Each row is a point on a landscape with many valleys, with its height.
From any point a ball takes the steepest step (drop divided by distance) to one of its 2 nearest points. It stops when none of these is lower. Distance is the straight distance between rows; heights are no part of it.
j684: [-1  5 -3  2 -6  1  2 16  7  5  0 -7 -6 20 16 -2  1 -9  1 -4  0  3 -9 -7]  h=262
j70: [ 12  -8 -13  -2  -4   3   7  -3  -3 -15   2   7 -24  -4   2  -2  -9 -21
   1   4  -1  17   0   1]  h=263
j210: [ 23   5   9 -10 -11   8   9 -12 -27   1   6   8  12 -17  -4   0  30   7
 -24 -18  11 -19  23  23]  h=355
j892: [-29  -2  15  -2 -19  -2  15   9  -6  14 -26  22   0  -4  -1 -17 -14 -18
  32  -4   7   7 -35   7]  h=63
j372: [-26 -18  -7   8  -6  -4 -11  -8  -4 -17   8  18 -14  -2  -4  -3 -15  -7
   3  -5 -10   2 -39  -7]  h=94
j385: [  0   7  13  -2  -4  -2 -15 -26 -22  -4  15  16   2 -21  12  16  18  17
  -6 -23   7 -10  -1  21]  h=408
j351: [ -4 -25  -7   0  34 -14 -17 -13  22  -7  10  13  -3  -7 -25   4   3 -12
 -31   2   2  37   5 -35]  h=714
j517: [-12  -6  -2  12  16 -19 -15  -1 -11  -2   8  -8  -6   3 -21  -4  34  -2
 -39 -17   4  14  -8 -23]  h=703
j951: [  1   4  -7  -3  15  -7 -13   2  -1   1  21 -21  -8   0  10  10  24  15
 -14  -1  -1  -2  18  -4]  h=613
j507: [-25   5  11 -14  15  15  -1  -4   0   4  -6  -5 -10 -20 -27  -1  -3 -15
  -6   2  -8  21 -15  20]  h=228
j710: [ -6 -17  -6   7   9 -16  -5  -5  28 -12   2   9 -15  21  -8 -18   1 -16
  -8 -15  -2  16 -27 -28]  h=172
j57: [  1  20 -15  12  21  -8  -8   9  22  -2   2 -25   6  11  17  14 -12  14
   8  31 -15  -5  25  -5]  h=642
j151: [ 23   9  -3  -1 -10   7   3   4   8   5   1   0   7  15  30   0  -5  16
  24   0   3 -31  17   4]  h=238
j972: [ 28  11   1  -4   1   3  -1 -11  -7  -5  11   6  13  -3  22   5  23  21
  -4  -3   4 -33  31  17]  h=393
j748: [ -2  17   7   2  -3   7   0  -2  -1   9   4   9   8  15  21  -2  -4  15
   7  -3   5 -27  -3  26]  h=293
j766: [-10  -8  -3  15   9 -10   0  -4  19  -7  10   4 -12  23  19  -1  -7  -7
  -9 -16  -8  13  -7 -22]  h=205
j958: [-19  -7   7  -3  34  -4  -8 -11  22   0   0   6   2  -4 -32   0 -11 -20
 -19  10   6  29  -6 -15]  h=697
j61: [ 15  -7   0   9 -47   1  13   8 -23 -16   1  10 -14   0 -20 -19   3   6
 -15 -25   6  -8 -16  10]  h=399
j516: [ 12  -5 -19   9   0 -16 -15  14  19   4  19 -21   5  14  22  11   3  27
  -8  10 -13  -2  31 -21]  h=680
j142: [-11  16  12 -17  18   9   8  16  -2  30 -24  -1  -5 -21  -4  -4  -4 -17
  27  26  -3  24  12   8]  h=331
j144: [ 20 -18 -11  -2 -25   1   7  -7 -10 -23  12  13 -26  -1  12  -4   4 -10
  -8 -10  -7   6   2 -17]  h=218
j663: [ -5 -12  -6   1 -16   2  11  20   4  -3 -24  -7 -17  15   2 -15 -18  -4
  23   3 -12   0 -27 -26]  h=227
j386: [ 12  18   3   0  22  -2  -3 -20   4   1  11   7   8   4  27   2   8  17
   3  -5  -7 -24  36  38]  h=422
j612: [ 11 -31 -23   9  -2 -23  -6   1   6  -8  15 -19   1   9  -9  10   4  -2
 -28   4  -2  22  11 -57]  h=739
j118: [-24  -4  -8  12  12 -10  -1  10  22 -10 -13  -3  -2   7   0   7 -38 -17
  15  20 -12  17  -9 -41]  h=232
j752: [ 13   6  -6  -5 -24  14  19   7  -8  -4 -14   4  -8   1   3  -7 -15 -21
  15   9   3   5   5   4]  h=312
j203: [ 32   4  -1  -4 -10   9  15  -1 -15   1  -6  11  28  -3   0 -20   3  15
  17   4  15 -40  24  20]  h=516
j813: [ -7  -5   5   5 -20  -1  15  13   5  -2 -22  12  -7  10   0 -19 -10  -8
  17 -18  -2  -2 -38  -4]  h=159
j468: [  7  14  -9  -7  32   3 -10 -11  10   7   9 -18  -4  -8  11  12  11  20
  -7  19 -20   0  34  21]  h=595
j581: [ 11   8  12  -5 -28  13  23   3 -20   1 -27   1  25   1  13 -14  -9   6
  31   2   3 -40  -2   6]  h=348
j314: [ 17   6   8  -5 -12   2  19  11   0  14 -17  -1  19  12  22 -22  -4  12
  33   6   4 -25  15   5]  h=292
j235: [ 12   5  10  14 -17   8   4 -13 -11  -5  13  15   7   5  30   2   4  25
  -1 -18  -4 -39  -7   9]  h=340
j701: [-10  22   2 -11  17   8   1  15  15  16 -18 -12   1 -17   9  14  -8  -6
  25  34 -14  10  22  10]  h=275
j115: [ 16   5   0 -19  24  11 -12  -6   6  19  10  -6 -11  -8   7   4  13  19
 -21   1  -6  17  25  20]  h=575
j967: [-16  -1   3   9  19 -31 -16   3 -13  -3  19 -17  -7  -3  11  15  36  11
 -27  -6   0  14  12 -40]  h=730
j765: [  0  15   4 -12   0  18   4 -12 -11  14 -19   2   7 -22   6  10 -16   1
  25   7   0   0   9  34]  h=492
j62: [-17   9   8   3  23   1 -18   4   5  10  -4 -19   9   8 -17  11  -3  -5
 -16   8   6  14  -2 -13]  h=650
j29: [-13   1   3 -10  -5   7 -12 -20 -14 -11  26   8  -6 -22   1  23  12   6
 -10  -8 -11   3  -8  19]  h=434
j415: [  0 -35 -12  19  27 -27 -14  -7  11 -11  11   6   0   2 -11   6   1  -4
 -33   4   6  26  14 -56]  h=727
j799: [-28  14  12  -5  34   4  -8  -1  13  20 -14  -7   2  -1 -23  -5 -12 -12
   4  12   1  31  -8  -8]  h=674
j395: [ -9  -6   1 -14   1   9   1  -2  -3   5 -15  12 -12 -15 -32 -15   4 -13
  -7 -13   7  24 -21  31]  h=283
j102: [-16 -21 -10  23  20 -24  -8  -1  20  -8  11   1  -6  32   9   0 -16  -4
 -21  -4   1  22   1 -41]  h=158
j815: [ -8 -23  -4   8   2 -17 -11  -1 -11 -21  18  13 -26  -5 -16   1  10  -4
 -22 -12  -2  16 -16 -29]  h=134
j995: [ -2 -20  -3   5   5 -12   3  11  28  -4  -6   6  -4   7 -30 -17  -7 -24
  -3   6   7  27 -11 -31]  h=113
j46: [ 13   5  13   3 -19   1   6 -28 -35  -5  15  20  18  -9  25  11  14  17
 -12 -28   5 -29   1  13]  h=377
j631: [-31 -15  -2   5   3 -12  -2 -17  11 -16   2  21  -7  -1 -19  -6   4 -22
  -5 -21  -7   8 -38   6]  h=25
j16: [-11   8  -7   6  26  -5 -19   4  27   3   2  -9  -6  -4  -1  19 -21   3
  -2  22 -14  26   6 -10]  h=161
j897: [ 24   8 -11   1 -15   7   4   1 -13  -9   2 -14  12   8   4 -15  18  14
  15  -1  13 -47  10  13]  h=543
j700: [-13  -2   2   6   4  -5  -7   6   8  -5  -4 -16   6   9 -31   5   5 -11
 -10  -6  10  11 -24 -16]  h=670
j275: [ 20   6 -21   2   3  -7  -1  15  20  -6   8 -20   7   5  23  10  12  22
  11  25 -12 -22  30  -4]  h=663
j177: [  1  -9  -3   3  -1 -18 -10  13 -19  -7  22 -17 -11  -2 -13   4  30  12
 -30  -4   5   7   2 -36]  h=717
j737: [ -2   1  -3   0  19   3  -1  20  19  21 -14 -11   1   7  -8   1  -4 -12
   2  27   5  28  17  -8]  h=799
j183: [ -3  13  -6  -7   0  10   3  11 -14   7  -2 -14  -1  -1 -16  -1  14  -1
  -7   9   6  -5  -3  17]  h=281
j86: [ 14   0 -15  -5  11  -4 -10  20  18  15   3 -30   7  11 -13   7  10  -2
 -14  22   8  16  24 -12]  h=782
j979: [-14  -1   4   0   7  -4  -9 -17  17   6   3  17 -14  -3  -1   3 -10  -6
  10 -14   0  24 -13  21]  h=420
j789: [-10   8  13  -5 -34   3  17   3 -14  14 -21  21  15  -8   1  -5 -16   3
  30  -9  10 -13 -22  17]  h=169
j706: [ 14   8   7 -19   2  19 -10 -14 -14  10  -1   1   2  -9  -2   8   5   6
   0  -5   4  -4  15  33]  h=526
j107: [-25  19   9  -2   9  12   2  10   3  16  -7  -1   3  -2  -4  -5  -3  -6
   5   7   3  -6 -11  18]  h=226
j777: [  8  12  16 -10  -9  16   9 -15 -14  13 -11  14  29 -15  10   4  -5   3
  13   1   7 -30   7  40]  h=452
j953: [ 14  11  11 -23   5  21  -4 -12 -14   9  13  11 -11 -23   1   9  21  10
 -22 -14   1  13  15  26]  h=550
j760: [-14   1   6   7  -7   3  -4 -18   2   1   2  17   1   3   8   1  -9   2
   8 -30   0  -3 -22  23]  h=382
j227: [ 10 -23  -7   2  -8 -10  -5   6  -4 -20  26   3 -24   0   9   5  14   7
 -13 -10 -14   7  -7 -36]  h=175
j811: [-11  12  12   7  -1   1   3  11  14   8  -8  -5   1   9  24  -2 -26   2
  33   2  -8  -4  -3  -5]  h=329
j566: [ -7   1   6  -5 -15  12   5 -11  -6  10  -9  14   4 -11 -12  -3   6  -4
  -5 -23   9   6 -26  35]  h=334
j466: [ -8  13   9  -4  -1   1   5  -1  15  11  -7  13  -7  10  18   4 -24 -12
  20  -4  -4  15   3  14]  h=379
j734: [ -9  -1  11 -13 -32  14  23  -6 -25  16 -19  22  29 -28   4   4 -21  -6
  21   9  15 -16  -9  21]  h=248
j92: [ -6  -1   7  -4  -2  -2 -12  -2  -5  -1   7  -8 -12  -6 -27   8  22  -5
 -20 -14   4  16 -16  -2]  h=687
j671: [ 19  -5 -13  -3  -9   1   0  13  -5  -2  17 -14 -11  -5  -4   0  23   7
 -15   1   7   2  19  -4]  h=594
j186: [  7  19  -9   4  15   4  -2  -1  10   4   1 -11   0   2  19   3 -10   6
  14  13  -7   0  24  18]  h=619
j948: [  8  -9 -22   6   0  -6  -8  19   5  -2  -5 -26  -7   8 -11   0  -8  -7
  -3  22   0  12   7 -27]  h=766
j243: [-12  -5 -12  19  25 -16 -15   5  26  -5   5 -11   3  19   6  14 -24  -3
 -15  17  -8  25  10 -32]  h=106
j161: [ 11  10  12  -6 -24   9   9 -30 -22  -1   1  14  38 -10  16  10   0   9
   0 -12   9 -40  -1  25]  h=414
j783: [ 18  -2  10   3 -34  19  23  -3 -24  -9  -9   1  18   2  11 -12  -5  12
   6 -15   0 -36 -15  14]  h=395
j518: [-29   0   9   3   8  -2   4  19   5  13 -16   8  -8  -6 -10  -4 -15 -19
  29  23  -1  21 -18 -11]  h=90
j168: [ 10  10   5  -6 -12   9   1   1 -20  -7   8 -15   3  -3 -14   0  29   3
 -13 -10   7 -20   5  23]  h=319
j830: [  9  -7   4  -3 -37  16  16   7 -18 -17  -5   8 -12  -5 -14 -12  -7 -15
   0  -3   5  -3 -16   8]  h=363
j320: [ 11  22  12  -1  22   4   9 -20   2   2  -3  14  27   2  20 -10  -1  21
  24  -4   5 -35  25  41]  h=454
j205: [-21  -1   1  -3  -4   5  -2   7  -5   3  -5   2  -6  -9 -15   1 -10 -21
  13  10   2   8 -21   9]  h=162
j917: [-31 -12   3   0   9 -14  11   8  12  -6 -16   3  -1   8 -15  -7 -23 -28
  22  13  -8  12 -30 -23]  h=164
j526: [ 34  -9   2  -4 -28  15  14   1  -4  -6   3  -3   1   7  29  -3  -6  16
   2  -9  -9 -23   9 -10]  h=179
j93: [-11   8   2   9  34  -6 -24  -3  -4   1  11 -13 -10  -4  -8  17   7   7
 -20   4  -6  10   8   4]  h=631
j621: [ 23   4 -10  -9 -12   6   9  25  -2  -4   6 -20   5   9   5  -7  15  12
   1   6   9 -24  22   1]  h=569
j8: [ -1 -23 -17  11   3 -13  -5   3  -1 -14   4 -17  -6  10 -24   1   0 -17
 -20  10   1  22   1 -35]  h=752
j886: [-20  11   4   2  12   1  -1   4  23   8 -15  -6  -6 -10   0  18 -27 -11
  19  31 -22  18   5   1]  h=219
j570: [-20 -21  -8   2  16 -13 -16 -20   6 -23  10  19 -21  -7 -23   2   7 -18
 -14  -6  -9  20 -20  -7]  h=86
j245: [ 20  -5   8   5 -30  -1  13  -1 -22 -14  -1  -2   6   4  -5 -12  19  16
  -8 -28   6 -24  -8   2]  h=362
j981: [  1  -4  -1   8 -10  -4   5  29   7   5  -6 -23  -2  26  -3 -11  -7   4
  10   0   3 -12 -15 -23]  h=286
j824: [ 22   8   3  -1   6   4  19 -26 -11  -3 -11  12  39  -2   6 -15   3  14
  22  10  14 -53  11  36]  h=488
j946: [ 34  -8  -1 -10 -39  10   9   9 -11   2   6   9  -3  -1   3  -6  -5   4
  -4 -12   9  -7   7  -5]  h=114

Call two points neighbours if one is among the 2 nearest of the other. Go from one point of each pair to the other, from neighbour to neighbour, staying as low as possible. Name the highest point that can't be avoided.
j151, j245 | j783
j245, j995 | j777
j518, j995 | j118
j946, j631 | j830
j892, j995 | j981
j243, j995 | j766
